Points on a hilly landscape, in no order, each with its height.
A ball rolls from a point to whichever of its 2 nearest points has the largest drop for the distance, and stops where none of them is lower. Distance is the straight distance between rows; heights are no part of it.
kefo h=836: [ -6  10   1   5  -5 -16   0   3  -5  21   1   4  10   4   8  20  -9  19
  -9   4 -13  34   8  13 -10  -6 -12  -1  18  -5  -8   8   6  -4 -16  27
   0   5 -13   8 -11   1]
Tam h=758: [  9 -14  -4  -5  -4  -1   1  17  17  -7  -7  23  25  12  31 -21   6 -11
   6 -10  14 -19  10   1  13  14  -9 -12   7  11   9  -4   5  -3  13  -3
  27   7  10  -1 -24  10]
zatup h=698: [-10 -17   5  10  15   4  15  14  14   4   6  27  20  20  11 -11  20  -8
   7 -19   4  18 -15  12  14  -8  -2  -6  32  -6  -9   3 -11  -1   2   4
  18  10   3  27 -14   9]
lalez h=269: [ 13 -11 -17  -6  13 -11  -4   2   5  -8  11   3   0  -8 -22   2   4  -2
  -3   0  -5  -7  18   2   4   2  19 -10 -31  16  24   5  12   6  11  22
  24  -1  25   4 -23 -18]
Ludog h=496: [ -7  17   5  -2   8  25 -15  -1   2 -11   0 -35 -34  13  -4  10   8  -2
  -3  21 -15  36 -16  -9 -12 -16  14  -8 -21  10  10  12  18  -4 -13   2
   3  11   9  13 -25  -6]
fof h=613: [ 10 -14   3  -1  13  10 -13  -1  10  25  12   9   0  11 -28 -16  14 -16
  -3  -1  -3  -5  15  25   5 -12   2  -1 -17  15  29  11  20  -6  -8  20
  -6  -7  15  -3  -5 -19]
botuv h=616: [ 26  30   4 -18 -14  32  -8 -15 -14 -10  -1   1  -5  -8 -28  -3 -15   6
  -6 -12  10  18   0   0   9 -11  28   8   1   6  24 -17   2  24  38   0
 -39 -23   6  -8  19  -3]
gef h=456: [ -4  18  -1   4   3  18 -26   5 -25   1   9 -23 -30 -11 -13   1   5  -3
  -4   4  -7  39 -13  -6  -6 -20  30 -13 -22  10  23  19  13  -4 -12   6
  -6   4   8  13 -26   3]
kufir h=790: [ 18 -16   1  -7   0 -13   6  -3 -10   7  -1   1  16   9  25   2 -23   2
 -19  -3  12   7  13  21  -2  14  -8   0  24  12  -8  -5  15  -3   8  10
  -1  16  20   3  -9  -3]
fuz h=354: [ -2  17 -13   8  -9   9  -7   1  -7  -2  -3  -1   6   5   8   1  -4  19
  -2   4 -12   9 -24 -23  -2  16  16 -10  17  -1 -16 -11  -8   1   7  -1
 -10   6 -21  -3  -1  19]
todek h=460: [-12  -4  14  17   0  12  -2 -28  13 -13 -15  11  -6   2  18  -7  -1  -8
   6  -2  -6 -10  10 -16  -6 -12  17   0   3   4 -11  19  -8  -5  12 -15
  11   6 -13  -7  -3  25]
tep h=679: [ 16  -2 -19  -7 -10  18  -9  15 -16   8  12   2  -6   4  12   5 -22 -12
   7   1   6  13 -31  14 -10  21  -7  -3  14   3  -7 -18   6  13  20  16
 -17  -3  -8   6  12   1]
Tuvas h=371: [-32  -2   4   4  24  -1  10 -25  14  -1 -14 -15 -17   2 -11   0  11  -1
 -12  12 -18 -20 -11  -2 -11 -19 -15  15  -9   0 -11  14  -3  12 -10 -17
  -1 -12  -5  16   9  -6]
Vev h=303: [ -5  16   1   0   3  16  -3  -9  -2 -23  10 -25 -14   9 -12 -18  -4  -5
   5   3   4 -27  -2   0 -18 -10  -4  -7 -10  10 -15   8 -17  12   2 -15
  -2   2 -16  -8  16 -11]
Tipud h=891: [-27   1   6   8  15 -19   2  -4  10  10 -13   3  10  -3   8  10  15   8
  -5 -16  -1   6   6  10   7 -20 -14  -4   3 -10   1  29 -12 -11 -17 -15
  28   4 -13  33 -10 -11]
Timag h=544: [ 11   5  20   6  17   3  15 -23   0   0  17  -6 -10  17  11   3   7 -11
 -11   8   1   9   6  -8   3   3  11 -31  30   9 -13  11  30 -15  -4  -4
  11  17   0   9  -9   9]
tisob h=376: [ -7 -17   1 -11  -6  -5  21  29  -5   7 -10  26   0   7  20  -4  18   5
  11 -15  23   5   8  19   3 -22 -18  16  14  -5   5  21  -9  -1   6 -18
  15 -19  -7   3   0   4]
ruru h=408: [ -1  11 -15   0  11  11 -13  -2 -17   5   9 -21  -8 -20 -14 -14  -2   9
 -11  -5  -8  28   0  -1  -9 -10  25  -7   1   6   8  19 -16  12  -5   7
  -8   8  -1  10  -4  -5]
baf h=667: [ -9  -2   7   4 -15 -12 -11   8  18   9 -10  16  25  11  14   4 -20   0
   4   3 -13   5   8   4  -4  15 -45   0   6  -9 -13  -3   4 -17  -6 -12
  -3  -4  -7 -10  12   1]
gub h=624: [ 18  27  -1  -2  -7   4  -5   5 -28  20  19   2 -18 -21 -14  -7   6  10
 -26 -19   5  27  -1   1   1 -25  12  -6  -3  15  20  12  21  -6  -1   9
 -18 -15  15  -1  -8  -7]
ludi h=648: [ 16  31 -12   8   4 -10  -8   2 -18  13  28   3 -14 -15 -11  18   1   5
 -30 -19   1  29   0  -5   3 -10  15 -12  19   7   5  19  23  -1  -6   2
 -12   1  12  18 -14 -11]
forom h=182: [ 11  -5   8  16  -5 -15  13  -5  -3  -3   6  14 -24 -28  -9  12  -5  -8
   0 -14 -10  -6  21  -8   9  -5  16  12 -38  -7  22  17   4  -4   5   4
   4 -11  12  -4   0   0]
folo h=741: [-16 -14  13  27   3   2   9  -7   0  14 -22  42   8  -6   7 -13  -2 -12
   6 -11  -4 -14 -13   3  17  15  11  14  -6 -23  19  -5 -26  -3   2 -25
   1   1  -5  18   1  17]
puno h=580: [ 12 -10  -2  11  14   1  -5 -12  15  13  15   3  -6   5 -17 -12  -5 -12
   8  22  -1 -27  12  27  -6   2  -6   2  -4  10  11   2  -4   7   4  12
  -6   4   9   2   8 -17]
lotuf h=697: [-21 -17 -10   7 -13  19 -21 -10   6  -6 -10  12 -16 -24   1  -1  14  -8
  15 -16  -8   1   6   3  -7   1 -10  12 -14 -10  -3  -3  -1  -7  -5   4
  -5 -14 -12  -8  -9  -4]
kel h=551: [  9   0   4   7   6   6  -9 -25   0  -4  21  -6  -9   1  -7  -6 -26  -5
   7  29  11 -15  20  18  -8  18  11   0  -3   8  15 -12  -4  19  18  21
  -9   2   4  -4  10  -7]
rupo h=262: [ -4 -10   7 -15  -7   5   7  -7  -2   6  -7  -2 -13   5  16   3  -2   7
  -3  11  19 -23 -12  14 -21  -9 -11  18  -8   0  -9  -4   0  10  -1   9
  -8 -21  10  -9  13  -9]
zarab h=868: [-19  -6   5  10  16 -25  -3 -10  -4  14 -10  -3  -5 -10  -9  33   9  13
  -9  15  -8  21  -1   4  13  -9  10  -7   8  -9  -8  -8  21 -10 -17   9
  13  14   1  11 -37  13]
Fon h=527: [ -3  10  -1 -11  -4   0  10  21   0   9  -7   1  25   4  18  -6  12  27
   6  -8  27 -11 -17  -8   4 -10 -14  -7  16  -7 -12 -13 -13   5  -2  -8
   4  -4  -9  -3   3  14]
sufin h=820: [ 19   9  18   7 -27   6  11  -6   3  -5   7  26 -13  -6  12 -11   1   5
  17   4  -5 -15  12 -12   4   7  17  14   4 -11   0   3 -40 -11   4 -16
 -10  -5  -6 -15  20   2]
Pesuz h=459: [ -1  -5  10  -1  -5  -8  -1 -12   7  -1 -23   5  19   1  19  -4 -14   9
  -5  12   7 -19   1 -15   0  10   0  12   7   0  -7 -17  -2   3   8  -7
   1   2   6 -15   2  19]
Nus h=494: [ 15 -10  15   5  15 -14  10 -21  -7  -2  -2   3  -2   4  15   7 -13  -2
 -15  26   9 -10   1 -19   1   6  23  -1  14  12  -5 -14  16   8  20   4
   1  10   3  -6  -2  25]
kom h=249: [-10   3   8   1   6 -17  -5 -10   1  -3 -22 -27  10 -17 -34   2  -1  15
 -21   5 -10  -6   4 -11  -1   9   2   6 -13 -16  -6 -25   8  10 -25  -2
 -19 -22  11 -22   2   3]
sus h=238: [  1  18   7   0 -14   9  -8  -3  -8 -23  -2 -21  -1   8 -12 -23 -18 -14
  -7   2  -7 -25  12   4  -7  16  -8  -3 -27   3   0   3   0   6 -12 -17
 -15  -8  -7 -26  11  -6]
Mager h=316: [ -7 -17  12 -13  -4  -7   5 -29  12  -4 -12   0 -15 -19   6  14   1   2
  -3   2   9 -21  13  -4 -12  -6  -2  23 -13 -16 -12 -15  -3  13   0 -11
  -9 -23  10 -11  17  -3]
lova h=357: [ 10   8  -8  -1  -4  14   1   1  -9  -4  17 -13 -13 -16 -15 -17   9   8
  11  -7   0  -5  -4   4 -17  -7   9   2  -9   2  -1   8 -26  12  -3   6
  -9  -4 -10 -10  11 -15]
lera h=418: [-27 -22  11   3  17  -2   7 -23   8  -6   5 -17 -23   3 -15   8  14 -16
  -1   2   0   1  -3   1   4 -31   3  12 -21   7   1  19  -4   1 -20 -12
  11   6   6  30   3  -8]
Botu h=789: [ -5   2  15   1 -23   2  10   6  18 -29  -3  12  17  19   8 -21  -8  -4
  22  -2   3  -1  -4 -31  -9  -7   8  26  16  -4 -14  -6 -14   5  15  -4
  11   1 -22  -4  27  27]
dabin h=189: [ 22  13 -22  -1  10  11  -4  -3  10 -10  23  -8  -4   1 -18  -6   3 -19
  -7   3  10 -11  38   1  -1  14  33 -21 -20  15  37  11   5   1  17  11
   2   3  19  10 -12 -16]
Fifan h=821: [ -6 -17  -1 -11   6 -17   8  18  -7   7  -3  -4   8  13   3  19  -6   9
   1  -4  -6  38  17  29  -3  -5 -11   9  19   6  -4  18  18  -4 -11  26
  17  11   2   6 -11  -6]
vonum h=420: [-12 -11  10   2  16  -6  -2 -20  22  -2 -20   5  11  -8  23  -4   1  -6
  -4  -2   0 -11  15 -14   1  -6  -9   2   7  -2  -6   8  -2  -2   0 -20
  11   1   4  -2   4   2]
delif h=511: [  4 -21   8   7  23  -8  13 -12  -1   8   0   8   1  14   9   6   9  -9
  -4  23   1  -4   0  -3   7   0  16 -15  17  13  -4   8  20   4   1   8
  22  14   6   8  -9   5]
Pul h=298: [  9   7  -3   9   4   7  -4  -2 -10   5  -3 -14  -6 -10 -12 -14  -1 -18
  -3   9 -17 -29  15  -4  -3  18  -3  -9 -22   1  13  -4  -2  -4 -10 -10
 -19  -4  -4 -23  -4   1]
panun h=427: [ -5  -3   0  -3  -7 -18  18  35   1   7 -18  21  21  12  11  19  11   7
  15  -7   8  24  13   3  21 -15 -21   6  22 -15   5  17  -4 -12  -8 -26
  18 -18 -26   5   5   4]
ber h=590: [ 30  23  -2 -16   1  21 -16  -8 -11  12  15   2  -1 -14 -18 -16  -8   5
  -8  -2  17   9  -7  16  -3  -5  12   0   0  13  33  -8   5  11  23  17
 -24 -25   8  -2   9 -16]
satu h=358: [  9   8  -9  18  12  -3  -4 -10   4  15  -4  -1  -1  -9  -5   2   3  -6
  -1   0 -20 -16   5  -3  -2   5   6 -16  -8  -4  -4  16   3 -16   0  -9
  -3   4   7 -12 -13  -1]
Mupi h=581: [  6  11  16  14   2   6  13  -9   7   0   6   7   9  26   8   6  -8  -6
  -4  -2 -16   5  -1 -26  18   0  16 -18  27   1  -7  10  12  -6   2 -26
  -6  21 -12   0   5  24]
poge h=662: [ 15  -8 -16 -15   4   6  -3   6 -16  -6   4 -19  -4   1  -5   8 -23  -7
  -4   4  -3  25 -17   0  -2  12   2   6   1   7  -5 -22  23  29  12  11
 -18   9   0  10   6   1]
vin h=414: [ -1   8  -7  28  11  12  -2  -3  13  -1  -5   6  -7  10   0 -14  12 -27
   6  -7 -33 -14  -1   0   3   4  -6 -20  -2   2  -9  25   5 -21   5 -21
   5  13 -18   3 -15   2]
kepe h=334: [ -9  10 -13 -13 -20 -17 -11   6  -1  -5 -10 -18  24  -7  -6  12 -27  16
   1   1 -16  10   1 -23   6  15  -8  10 -14  -6  -7 -26   8 -15 -12   5
  -7  15   5 -17   2   7]
Mida h=312: [-20   6   8   0  12  -6  -1 -11  12  -5 -13 -15   5 -10 -21   5   1   7
  -9  -2 -22  -4   7  -7   0  -2 -15   9 -17 -19  -8  -1  -2   9 -23 -13
  -3 -20 -13  -7  16  -7]
dag h=365: [-23  -7   8  -8   0 -13  -1 -27   2  -3 -17 -12  -7 -19  14  25   0  11
 -19  -4   5  13   8 -13 -10 -17   9  24  -7 -15 -13  -9   0   0 -11  -6
   0 -12   7   4  -4  10]
Bug h=594: [-11   1  16  -6 -27 -17   8  10   8   9 -25  24  27  -6  17   7   9  10
   5   6  24   6  14 -21   6 -10   0  30  34 -21   4  -7 -18 -11   1 -19
   1 -13  -3  -9  19  12]
Tidi h=440: [-14   2   4  -2 -12 -24  30  26  -3  16 -28  16  19   7   3  24  -2   4
  -1   0  -9  17   1 -10  24  -8 -11  15   9 -26  10   6  -1 -16 -16 -19
   9  -3 -14  13  17  11]
bub h=712: [ 15  -5  -7   3   5  -7   4   5 -16   9   7  -4 -12 -19 -23  10  13   3
  -1   4   0  -1  -5  -1  12   4  -4 -15 -10   2   4 -22  27   7  -5   9
 -13   0  10 -11 -16  -3]
neno h=775: [ 18 -15  -7   2  -1 -10   1  13  -1   3  -2  22  29  16  26 -18 -13  -4
  -2   4  10  -3   1  20   8  26 -14 -14  16   4   4  -7 -18   4  18   3
   9  11  14   1  -9  -1]
mavov h=805: [  4 -24   2  -4   0 -12   7  -1   3  -2  -6  11  12   3  11  -4 -16  -5
  -1 -13 -11  26  25  24  -6  -1  -8  18   7   4  -6  14  -2  -1   2  15
  11  12  15   5  -3  -8]
pov h=480: [ -5  17  -9   2   8  20 -28   7  -4 -13  13 -19 -12  15  -3  -2 -16  -6
  13  10 -11   7 -21  10 -19   3 -12 -15  -5  25  -4  12  12   3  11  15
   2  10 -10   3  -2 -10]
muv h=261: [ 16  15   5  -2 -13   2  -3 -14 -10  -1   2  -8  -8 -17 -10   0  -9  10
 -16   1  17 -21   4   6  -7   9   6   6 -13   6  16 -33   3   8   5  13
 -36 -16  19 -21  -7  -3]
pado h=479: [  8 -29   2   7  19  -4  15  -9 -14   0  15   6 -18   9  -2   5 -10 -20
  -1  14  -8  15  -1   4   4   4  22   3   4   7   0  16  12  12  10  13
  11  16  -4  21   7  -3]
Lem h=388: [ -1  -3  -7 -14 -17 -13  15  16   2   4 -10   2  13   0   3  14 -11   2
   8  -2 -18  10   1 -24  14   6  -5  15  -2 -11  -8  -8   2 -16 -10 -14
   3  13  -6  -3  19  10]
Nuv h=675: [ -7 -18  -2   1  14  15  10  -1  13  -9   5  13   4  17  17 -20   4  -7
  12  -6   1  -2 -16   4   1  -3   9   3  19  12 -12  -4 -15  11  24  14
  10  14   0  19   2  15]
Sobil h=614: [  5  15   4  12 -14   8  16  -3  11  13   4  23   5  21   9  15  -5   7
   2 -14 -19  -5 -17 -23  12  -2   6  -8  14 -17  -8  12  -7 -14  11 -21
 -15  -1  -3   0  14  16]
godam h=739: [  4 -16  -4 -11  -9   1  -5  -2  10  -5  11   7   5   8  22   2  10  -8
  11 -11  27 -13   3  11  -4   6 -16 -20   9  11 -17   1  13 -19   6   5
  21   5  10  -5 -18  -6]
tenu h=617: [-11  -9   5 -13 -29 -19  10  15  -3  -4 -23  13  27  -4   6   3  -5   2
   9   9  31 -16  12 -18  13   4 -11  26   8 -12   4 -20 -14 -11   4 -19
   9 -12  -4 -22  33   3]
lubu h=671: [ 22  20  -7  12   8   7  -5   0 -15  13  31  -1 -24 -10 -18  17   5  -9
  -6   7  -1  15  -9  -8  -1   0   9 -33  14   6  -1  15  22   1  -3  -4
  -9   1  -8  11   0  -6]
nukiz h=803: [ 10   8   7  -3 -29   9  11  -4   3 -15  12   7   2  14  10 -17  -9   1
  10   2  11  -3   3 -11 -15  -2   4   7  15  -7 -28  -4 -21   1   4  -9
  -3   0 -24 -14  29  11]
gebit h=167: [  2  21  10  -9 -26  18 -10  -8  -2 -25 -13 -19  -4  11 -27 -15 -16   2
 -11 -22 -15 -13  15  -1  -3  12  13  13 -21  -5   7   3  -5   4  -9 -14
 -30 -18   7 -38  20   2]
Zodu h=256: [  5 -13 -10   8  -7  -5  15  14  -2   4   0  28 -17 -10   5   4  10  -5
   4  -1 -10 -11  21  13   5   8  -3   5 -28   6  23  23  -1  -5   4  10
  20  -8   2  -1  -8  -8]
Nukol h=231: [  7   6  -6  -8  -6  -4 -15  -1 -18 -14 -10 -22  -3  -5  20  -2 -20   0
 -11  17  11  -1 -13  -7   3  22   3  -9  -6  16  -7 -29  17   6   7   4
   0  20   3 -13 -22   9]
sonin h=837: [ 26   6   4   9 -17 -18   9  -2 -14   9   9  16  -7 -28  -2   4  -3  19
  -4   1  -1  -7  16 -12  10   5  20  15   9  -6   9  -7 -26 -16   1  -2
 -12   6   8 -14  13  -2]
tem h=733: [ 17  23  -1  -8 -11 -13  10   1  -2   8  20 -16  15   9  19   8 -10  15
  -7  -9  16  16   3  -5   1   7 -18 -20  28   1 -14 -13  -4  -7 -14   8
  -2  11 -11   6   9   1]
siv h=447: [ -6   5 -11   0   7  15  -2  14  -7 -17 -14  -9  -7  12  -7 -21   9   0
  -6   1 -12 -26 -40  -6  -6  26   4  -9 -10  -2 -13 -14 -10  18   2  -6
  -8  -8 -18  -8   7   4]
mozu h=713: [ 18  28   7   3   5  -8   4  16  -2   3  33   2  20  16   8   1  -1  -1
  -5  -1  19  13 -13 -12  12  14  -4 -36  43   0 -11   2   3   4   6   0
  19   7 -15  21  18   2]
sogi h=458: [-32   7  18  -1   7   9  -5 -14  -6  -6 -18 -29 -22 -26 -11   6  19 -12
 -15 -11 -13  15  -2  -7  -2 -19  11   4 -33 -15   6  -5   8  -4 -28 -13
  -8 -24  15   2 -22   4]
Lufak h=877: [ -5   4  -4   3  16 -21  14   3  10   6   3   9  10  -6   1   5  10  21
  -2  -9  -2   0  -2  -9   3 -13   1 -12   3  -5 -13  26 -20  -2  -1  -5
  31   4   6  16  -2 -12]
moki h=564: [-13   0  17  -8  -9  -6  12  34  17   4 -15  13  43  11  17 -10   5  15
  10  -9  22   3   7  -9   2 -17 -24  18  28 -18   9  -7 -12   5  -3 -19
  -5 -16  -4  -5  10  20]
fefa h=755: [-21  -2  20  25  -2   5   4 -15  16  -6 -22  32  15   5   5 -23  -9 -10
   4  -7 -20   0 -11  -9   5   0  10  27   8 -19  10   6 -32   0   4 -29
  -7   0  -1  14   3  20]
rav h=514: [-11  -5  -4  -1  12  23 -20  -7   5  -3  10 -18 -19  19   3  16   7   0
  11   9  -5  14 -23   2 -17  -6   3  -9   0  18 -10  12  11  -8  -5  18
  -6  16   2   7  -7  -5]
Vul h=532: [ -8  -3  -7 -10  20 -12 -10 -14   8   1 -22 -38   2 -23   0  10  19  -6
   0  10   6  -7  14  -9   0  -7  -5 -15 -12  -1  -7 -17  13  -8 -11 -11
   6   7  22  -9 -33  -1]
Pori h=562: [ 19  10  -5 -11 -16   0 -13  15 -20  17  12   1   5 -14  -7  -7 -14  21
  -1   2  20  21  -1  23 -13 -13  -4  11   5  10  12   0  10   8  12  33
 -16 -11  10 -10   4 -19]
zol h=294: [  2  10  -1  -6  17   8  -8  -1   0 -19  -9 -19   3   9  10 -10  -8   4
  -6  16  -5  11 -15 -20  -2  18  16 -22  10   7  -9 -17   8   8   8 -11
   8  24 -12   1 -12  15]
Bavo h=639: [  6  -5   4   2 -20  -8  -6   2  12  -1  -5  19  16   8 -10  -3 -32 -10
  12   8 -20  -7  10   6  -6  14 -24  28   0 -12  -4   1  -9  -9   2  -4
 -13  -5   3 -17  35  -2]
Lapi h=771: [-20  -2  12   1  -9   8  13  -3  19 -11 -10  20  15  19   6 -16  -7  -6
   7  -6 -15 -11  -9 -33  13  -3  17  28  14 -15   7   4 -19   6   3 -28
  -3   3  -1   1  26  27]
nare h=689: [  9 -24  -5 -11  11  -7  17   1   1   5   1  -3   2 -14  -7   5  15 -12
   8   5   8 -19  14   7  24   9  -9 -10 -12  -2   0 -16   6   8  -7 -16
   6   2  -1  -6  -5  -4]
bol h=450: [ -9 -33   5   0  15  -2  17  -6  -9  -3  10  -3 -27   8  -7  18   7 -20
   7   9   1  14  -8   0   6 -17  19  15 -20  11   0  10  11   8 -14   7
  14  14  10  25   1  -2]
Sekeg h=482: [ -9  -9  -1  -3   0  14  -6   8  -4  20  -6   2   0   9  14 -18  14   7
   3   9   7   5  -6  21 -24  -5  -8   0  20   7 -10   7 -24  -1 -11   7
  -6   2  -8  -1  -2   0]
loral h=720: [-11 -11  -4 -12   0  18 -15  -6  22  -4  11  -9  -9   3  17  -3  25 -22
  16 -18  12 -10   0   9  -5  -7 -27 -20   3   8 -11   1  13 -23 -11  -7
  11   5   0   6 -10  -6]
Fefi h=567: [-16  -8 -11  -4  27  -5 -13 -12  11   2 -25 -21   0   2   9  -1  28 -18
   9   9   7 -15   6  -6  -7   1   3 -12  -6  14   1  10   0 -20   1   2
  22  21  15   4 -30 -13]
Pom h=674: [ -6   3  -6 -12 -22  10  -3   4   3   3  -3  -3  -8 -20   1   2   3   7
   2 -28 -11  22   4   0  -5  -5 -16  10 -13 -13  -6  -3  13  -7 -23  -1
 -13  -5  -9  -6 -12   5]
dus h=666: [ -6 -20   1  -2   1  -7   2  10  -1 -10  -5   4  -3 -21 -19  12  13 -12
  20   2   2 -20   9  -6  14  10 -24   3 -22 -13   0 -24  12   7  -6  -9
   9 -15 -24 -19  17  -6]
Totin h=721: [ -8  -6   7  24   8  -3  20  22  11   5  -4  41  16   2   2 -24  20  -7
   8 -15   3  -7 -15   2  19 -12  -5   7  11 -15  16  12 -27  10   6 -16
   9  -2   0  21  -5  14]
sug h=851: [ 20  13  -8   6 -22 -25  11   7  -6  13  10   9  12 -12  -4  14   5  30
   5  -1  20  -5  -2 -13   4  -2   3   2  18  -7 -14  -4 -21 -11   9   4
   6   4   7  -9  10 -11]
zovu h=625: [ -2 -26 -22   1  13  13  -1  -4  14  -9   6   0  -9  14   6  -3   6  -9
  -2   3  -5 -10  -2  11   3  14  19  11 -10  26  19  10 -15   2  17  20
  12  25  14  32 -10 -14]
Pes h=282: [ -7   7  -2  -2  -5 -14 -22   0  -9 -17  -2 -25  17  -2  -4  -3 -37   5
   4  15  -4  14  -6  -2  -5  13  -7   1 -17   7 -10 -21  16   6   7  15
   1  12  -2 -18 -12   4]
kades h=691: [-14  -3   8   0  -5   6 -15  -9  18  -1   1   5   5  14  14  -2 -11  -4
   9  -3 -14  11   6  17 -21   2 -39  -5   5   8 -21   2  18  -7  -4   8
  -1   0 -11  -3  -3   3]
Fasaz h=204: [  9   0  -7 -12  -3  12   4  -7 -11   9   5 -18 -14  -4   3   8  -3   6
  -3   3  19 -22 -17  11 -11   4  -8  -5 -10   4   0 -19   0  11   8   9
 -32 -16  21  -5   2 -13]
monok h=612: [ 11   0  -1  16  -4   4   3   3   8  -4   6  15  -5   0 -15 -22 -15  -6
  14   8 -29 -19  11  17  -3   9 -19  20 -14  -4   8   1 -15   9   7   3
 -12  -8  -7  -9  23  -9]
zake h=406: [-23   8 -10  13  -2  13  -5  -4   3  -9 -22  -6  -2  12  -5  -5  10  15
  -6  -5 -22  -4 -34 -10 -11  19   8  -1  -1 -16 -22  -4 -14   7 -13  -1
  -9 -18 -22  -4  -5  13]
masom h=642: [ 16  24   0 -16 -10  20  -6  -3 -12 -20  13 -23  -7   4 -19   8 -22  -1
   0 -11  -1  20  -7  -8  -4  -6  10  -1  -9   8   8 -15  28  29  22   0
 -25  -7   3  -5   7   4]
zisi h=651: [ -6 -21 -11  -8   9   9  -4  -2  15  -9   7   1 -10  12   9 -16  11   3
   8   6   8 -21  -8  14  -8  -5  -3  14   1  23  -1  -4 -30   5  17  17
   9  17   2  25   7  -7]
kul h=252: [  6   4   5   2 -12  -2  -2  -9  -6  -7  -2 -13  10  -9 -33  -7 -12  10
  -3   2   5  -6 -11   1  -1  14  10  14 -11 -11  -2 -34   8  17  -3  16
 -29 -21   2 -23   9   4]
pon h=864: [ 18   0 -13   8  10 -21   4  -5   4   2  18  -2  10 -15 -12  16  -2  20
  -3  -1   5   0   2 -10   2  -3  12  -8   4  -4 -10   8 -13   4  12   8
  14   7  21   5  -5 -23]
gov h=597: [-12 -16 -21   8  22   5  -1  -1  -1  12 -18   0  -2  10  13 -11  22 -18
  -6  10   5 -16   6  12   2   3  22   1 -10  16  21  19 -14 -12   2  10
  15  24  16  23 -25  -8]
Bebe h=323: [ 17 -10  -4  -3 -17 -12  24  31  -1   2  -1  39   0   7  19  -7   5  -5
   8  -9   7 -10  12  12   4   0 -18   8  -5  -3   9  18 -18  -4  15  -6
  22  -6   0  -3  10  -8]
Fogi h=326: [ 13  -7 -14 -11   9  12 -18   9   7 -13  28 -10   5   9 -22  -6   7  -9
   4 -11   1   0  -3   5  -6   0  10 -16 -12  16   7  16  18  -2   1  23
  23   8  19   5 -20 -27]
fatik h=525: [ 13  -3   0   6   0   6   0 -18  -8  -2   9   5 -11  12  11   5 -15 -11
   3  31  24 -26  -9   1  -9  16  10 -15   2  15   3 -16   5  16  22  12
  -3   1  -3   0  10   7]
feked h=432: [-19 -26  -6 -16  -2  16   5  23  -8   9  -8  11 -12   9  10 -13  27   8
   4 -10  11  -9 -15  31  -5 -13 -21  20   1   7   1  14 -25  -5 -12  -7
   1  -8 -11   7   3  -4]
Desa h=650: [  3  17   5  -6 -11  -1  -1   0 -16   5   3  -9  -4 -25 -12  -9   1  15
 -14 -23 -12  20  11  -7   0 -19   6  10 -19  -2   9   1  15  -9 -13  10
 -14 -11   2 -12 -14   8]
bas h=852: [ -6  22   0  12  -1 -20 -13  -5   2  20   4   2  -5   2  -3  30   6  16
 -17   1 -20  31   6   9  13  -5  -4 -11   9 -10   2  -2  24 -12 -26  27
   1   7  -7   6 -36   2]
napu h=641: [-10 -15   9  -6 -18 -12  11  25  -7  -5 -16  17   1 -15  -2  17  12  -4
  15   1  11 -10   9 -18   9   5 -17  15   2 -21   3 -10   0  -9  -1 -20
   5 -21 -28 -19  39  -6]
nane h=526: [ -2  -4 -10 -11   5   6 -15  20 -19  14   1 -14   4  -5 -10  -9   0  19
   8  17  22  -8  -7  37 -14  -4 -11   2   2  10   5  -4 -19  11  -7  24
  -8  -6   2 -10   4 -20]
Nok h=386: [ -6  -2 -10  -8  11   2 -20  26  10  -6  20  -8  11  20 -17   9  12   7
  10   1   5  10 -12  24   2   5 -20 -23   5   3  -8   2  18 -15 -12  28
  29  12   4   7 -21 -27]
vur h=410: [-33   9  15  -6  -5 -12  -6 -16 -12 -10 -16 -22  -8 -24   8  16   5   5
 -22 -14  -3  22   6 -13   9  -3  14  14 -20 -34  -4 -13   2 -12 -31 -19
  -1  -9  -7  14 -14  22]
lufo h=435: [ -7  18 -13  -9  14   4 -21  29   2   2  20 -12  -1  21   7   8  -5   9
   5   6  -2  15 -34  23  -7   6 -25 -27   8  10 -11   0   3  -5  -1  28
  15   9  -8  20  -4 -13]
tek h=693: [ 27  23   0  10  -4  -1   6   9 -10   4  33   8 -13  11   0  11 -10  -4
   6   7   5  -1 -17 -10  -1   4   1 -28  20   7 -12  13  10   4  15  -5
   5  -1 -20  -1  26   0]
dalo h=92: [ 32  10   2   9   2   1   6 -15   2 -10  22   1 -13  -9 -19   6 -14  -5
  -3  -4  -5 -12  36  -6   9  -6  29 -10 -19   5  22  12   2   5  19  -2
  -5   5  18  -6   2  -3]
lor h=495: [-16   1   8  -2  14   1 -15 -13   5   1 -18 -26 -10 -32  -5   9  20 -20
 -10  -6  -7  -2  22 -10   3 -15  -7  -3 -22 -14   7 -10  15 -12 -16 -20
 -17 -14  13  -9 -15  -3]
Buvaf h=486: [ -3   1  -4  -9   9   4  16  22 -15  -1  -4  -8   1  -6  -8  -9  21  13
   3  -3   9 -26 -30   2   2   8 -12 -12  -7 -12 -14 -19 -22   9  -8   0
  -2 -10 -15  -7  13   0]

Where does a ball stop that starts at each point below?
Mupi => kom
Ludog => gebit
sug => Fasaz
Totin => Fasaz
botuv => dalo
rav => dalo
Vul => Fasaz
tenu => Nukol
